The views of a scene show one set of named points, each view turned or mirrored, and shifted as a whole, with a little noise and some points left out.
(in the rows, 128 means zero)

Scene 1
View 1
Z898: [105 128 107  85 113 108 105 132 128 136 125 119 166 149 108 196 112 123
  93 119]
Z893: [ 99 140 176 133 122 154 135 116  89 127  90 151 110 129  94 146  96 145
 138 119]
Z808: [105 153  83  99  94  95  46 148 151 156 125 113 172 121 129 237 138 135
  68  92]
Z547: [119 140 142 120 113 129 106 124 117 136 117 130 125 117  92 174 109 149
 130 100]
Z626: [ 97 139 129 113 119 121  92 130 117 139 110 132 146 138 114 195 118 137
  96 106]
Z519: [132 116  95  66 100  95 116 132 141 131 150 101 171 141  87 190 101 122
 117 117]
Z953: [107 138 105  86  94 111 101 136 132 141 113 117 163 137 111 192 109 117
  91 131]
Z265: [146 101 140  78 118 120 163 115 113 114 151 115 137 140  56 141  79 136
 168 120]
Z267: [ 99 130 150  96 105 142 156 121  96 124  88 139 136 149  96 138  80 113
 116 158]
Z570: [145 102 153  84 120 126 174 111 108 112 146 118 128 139  52 129  72 139
 176 123]
Z99: [144 114 134  73  90 128 162 120 118 119 130 113 136 129  65 133  72 121
 156 147]
Z932: [129 155 111 109  82 115  72 139 146 147 119 113 143  98 103 200 121 144
 109 100]
View 2
Z99: [142 170 108  75 146 173 146 135 150 119  96 107 139 129 120 138  82 131
 166  98]
Z932: [169  96  95 125 120 133 118 102  71 114 123 115 174 116 137  93  85  92
 172  43]
Z547: [151 121  90 114 129 134 116 114 109  83 142 132 159 117 123 104  93 103
 154  83]
Z570: [136 165 114  78 159 182 140 130 179  91 120 121 136 130 100 139  72 134
 158 114]
Z808: [213  70 121 157 125 142  99  81  43 149 146 120 190 134 140  94  98  49
 171  36]
Z898: [187 123 118 127 134 156 109 110  87 144 134 124 164 139 135 120 109  73
 159  86]
Z267: [146 178  84  87 131 142 122 148 115 123 117 125 135 133 141 133 131 110
 148 133]
Z519: [188 122 136 116 145 181 126 103 110 152 117 109 164 142 121 129  80  87
 171  69]
Z953: [185 128 107 118 129 150 114 115  76 150 122 115 165 135 144 117 112  81
 163  77]
Z893: [128 156  70  97 129 120 114 138 124  65 144 144 142 115 129 114 123 117
 140 125]
View 3
Z893: [129 155 129 124 125 130  92 130 147 134 188  82  86 170 127 109 121 119
 158  98]
Z626: [128 101 112 111  94 117 124 114 137 117 180 138 114 142 113 132 144 132
 155 127]
Z932: [112 108 130 142 125  77 131  98 136 129 164 162 106 145 113 148 187 159
 146 139]
Z99: [120 179 186 112 177 106 113 113 158 155 124  74 118 139 113 118 153 131
 132 109]
Z808: [118  59 116 106  87  82 158  87 131 110 153 201 138 115 100 160 195 159
 142 161]
Z267: [109 175 155 103 138 139  92 119 145 144 162 105 122 132 130 102 124  95
 135 110]
Z953: [109 121 143 103 120 107 128  98 137 131 149 157 139 116 113 131 164 127
 133 139]
Z265: [141 155 175  94 162 119 127 122 165 145 124  51 120 141 102 122 144 137
 142 104]
Z547: [131 123 131 126 126 101 119 117 147 129 169 109  96 157 113 132 154 146
 156 118]
Z898: [120 109 141  92 113 112 136 103 141 125 143 147 142 116 105 133 162 130
 136 136]
Z519: [124 114 166  92 141  94 150  99 148 135 117 129 146 114  97 142 178 148
 129 137]
View 4
Z265: [100 102 178 159  82 125  97 129 115 112 138 102 109 100  95 106  72 116
 107 167]
Z893: [143 107 175 134 124 130  94  99 132 116 134 121 126  92  91 103 164 138
 124 158]
Z898: [ 95 128 130 117 139 130 113 134 150  85 134  90 121 142  93 114  86 106
 180 159]
Z570: [104  94 188 172  71 125  91 121 106 121 139 108 108  92  97 101  73 122
  86 172]
Z267: [122 111 147 138 141 155  99 102 137 129 129 126 110  73 103 112 113 108
 133 142]
Z547: [122 117 156 135 124 120  96 112 142  95 141 105 125 147  88 108 133 143
 142 187]
Z953: [ 95 131 111 127 159 140 106 120 159  95 137 104 115 146  96 121  85 114
 175 174]
Z808: [ 87 147  92 104 168 116 112 137 176  57 143  80 132 219  84 123  94 128
 220 197]
Z519: [ 76 124 123 143 123 130 103 138 143  90 139  91 110 159  96 120  45 110
 159 185]
Z99: [ 98 104 155 175 103 143  88 110 124 130 140 121 101  99 103 112  62 120
  95 177]
Z626: [117 127 136 113 146 125 107 121 154  87 137  98 130 149  89 113 130 125
 178 168]
View 5
Z893: [ 86 143 113  93 170 123 120 120 172 113 168 108 139 143  79 111 161 144
 131 131]
Z898: [158 110 102 123 152 106 159 105 131 111 135  89 109 125 134 165 148 144
 149 179]
Z570: [120 145  98 148 168 120  84 140 175  62 124 106 119 130  95  89 129 177
  81 163]
Z932: [139 119  98 112 127  86 194  95 161 108 151  55 135  95 125 131 139 132
 161 180]
Z547: [118 136 108 115 157 105 157 107 164  96 163  72 136 122 105 120 150 137
 136 154]
Z626: [136 122 109 107 158 108 171 100 141 116 160  81 123 132 118 153 158 129
 155 156]
Z808: [183 103 104 123 137  86 228  82 121 110 152  43 113 104 157 183 152 118
 179 188]
Z267: [105 119 100  91 156 126  96 128 161 129 129 137 119 140  95 135 145 162
 133 157]
Z99: [121 125  89 127 144 109  91 139 176  86 108 113 119 114 105  98 119 180
 105 180]
Z265: [132 141 101 146 171 118  95 135 162  68 124 104 112 131 103 106 133 171
  89 165]
Z519: [172 113  94 144 143  98 150 114 139  85 115  80 102 110 142 148 130 159
 130 194]

Which points are out of place in each view (at most two, in the order of its rows)? Write none if all are in place.
view 1: Z808, Z265
view 2: none
view 3: Z626
view 4: Z898
view 5: none

Scene 2
View 1
Z425: [144 127  89 128 139 113 146 120 154 121 138 107 129 153 177  88 133 133
 113 118]
Z786: [100 124  91 111 117 139 110 165  97 134 115 119 151 109 156 131 117 122
  97 111]
Z611: [110 119  77 119 105  90 121 132 102 109 118 137 160 116 161 120 118 116
  92 101]
Z309: [ 73 132 146 112 154 137 135 203 111 126 154  82 121  79 160 129 105  90
 103 134]
Z215: [ 79 138  98 125 115 124 120 176  95 116 114 109 140 101 155 163 104 116
  84  97]
Z686: [ 77 131 124 111 137 144 122 195 101 132 135  97 133  89 156 140 106 104
  97 124]
Z667: [ 78 132 109 123 120  92 133 168  98 100 133 112 143  87 156 146 103  94
  85 106]
Z649: [108 118  81 112 107 109 112 143  94 119 117 134 161 111 157 120 117 116
  96 106]
Z529: [103 113 117  99 138 136 120 173 108 137 143 110 144  97 162  98 120 104
 110 136]
Z76: [104  97  99  96 111  83 116 143  85 111 140 145 173  87 157  87 118  87
  99 125]
Z158: [105 129 138 108 167 176 134 193 136 153 153  76 113 112 168 103 122 116
 121 147]
Z785: [114 116 105 109 131 109 131 148 117 121 142 117 145 112 164  97 122 107
 106 126]
Z980: [119 123  94 117 129 120 128 145 122 124 131 115 142 125 166 106 123 122
 105 118]
View 2
Z667: [153 120 127 111 163 139  96 101 146 121  81 112  70 149 102 140 128 152
 125 125]
Z529: [145 103 104 100 102 138  98  87 163 143 109 129  89 143 121 115 147 178
 156 128]
Z215: [156 116 118 117 130 117 100 111 149 140  74 105  71 154 100 149 113 145
 107 115]
Z980: [142 126 100  86 120 117 122 104 151 152 104 133 101 159  98 118 126 164
 148 152]
Z786: [157 123 102  98  99 117 103 106 150 150  91 106  89 154 104 125 122 154
 124 125]
Z158: [127  61 103 124  88 116 117  92 189 166 111 163  86 141 134 140 137 195
 169 126]
Z76: [156 143 108  75 136 162  86  83 136 117 110 106  92 148 107  95 157 166
 153 139]
Z649: [158 146 103  81 119 128 103 105 136 140  96 102  97 159  92 112 126 148
 126 138]
Z611: [156 156 105  75 138 128 111 108 130 136  95 104  99 164  84 112 123 145
 127 151]
Z785: [142 124 106  85 129 135 111  96 152 140 110 132  98 153 105 113 140 171
 159 148]
Z686: [148  87 117 126 114 131  93  97 167 141  88 123  69 141 123 146 132 167
 132 108]
Z309: [139  68 125 133 132 140  93  89 178 134  93 141  63 135 132 149 144 181
 150 110]
View 3
Z529: [139 150 101 106 138 120 175 152 146 131 122 147 163  64 151 138 103 109
 124 126]
Z158: [172 158  67 107 114 118 204 184 129 109 107 127 152  64 176 135  86  89
 137 119]
Z215: [150 102 142  93 120 128 146 132 140 120 108 130 135 105 144 130  98 124
 127 171]
Z785: [134 160 123 118 138 117 161 146 140 111 130 147 167  67 145 148 126 123
 138 133]
Z786: [152 108 133  89 141 135 156 131 151 128 117 136 144  89 142 128 114 113
 127 130]
Z611: [131 130 163 110 148 129 134 119 148 109 135 144 158  88 129 144 146 135
 139 142]
Z686: [149 124 103  92 117 119 172 153 138 134 104 135 144  85 156 129  76 111
 121 160]
Z980: [150 146 131 114 135 127 160 142 140  99 129 138 158  79 146 144 137 119
 146 125]
Z425: [161 174 130 134 130 126 165 153 127  63 136 130 163  73 153 156 165 121
 170 111]
Z309: [142 146  85 105 107 106 182 169 129 133 103 138 151  77 162 135  61 110
 120 175]
Z667: [125 131 139 106 120 114 142 133 137 125 116 141 151  93 139 141  97 137
 124 188]
View 4
Z425: [121 125 132  99 124 134 113 105 156  72 126 152  60  94 133 137 130 147
 169  85]
Z611: [122 121 107 104 142 149 125  81 129 106 110 150 129 113 136 135 102 146
 118  92]
Z686: [127 172 129  75 114 100 176 129 155 147 122 158 118 109 122 158 124 150
  89 104]
Z667: [126 162 118  83 131 119 180 106 137 114 132 161 142 137 133 141 110 149
  95  95]
Z309: [119 183 139  62 103  90 197 142 157 134 145 157 108 124 130 161 133 146
  93 104]
Z76: [ 83 113 112  83 121 148 146 104 120 118 142 129 134 127 158 151 108 129
  97 108]
Z215: [147 166 114  93 136 115 164  99 146 137 102 171 141 111 116 141 109 158
  91  95]
Z980: [119 132 124  93 124 132 130 106 148 107 119 150  94  98 133 146 121 147
 131  95]
Z649: [118 123 108 101 135 143 128  90 133 125 108 148 131 104 134 144 106 145
 108  99]

Which points are out of place in each view (at most two, in the order of its rows)? Write none if all are in place.
view 1: Z76
view 2: none
view 3: Z786
view 4: Z667
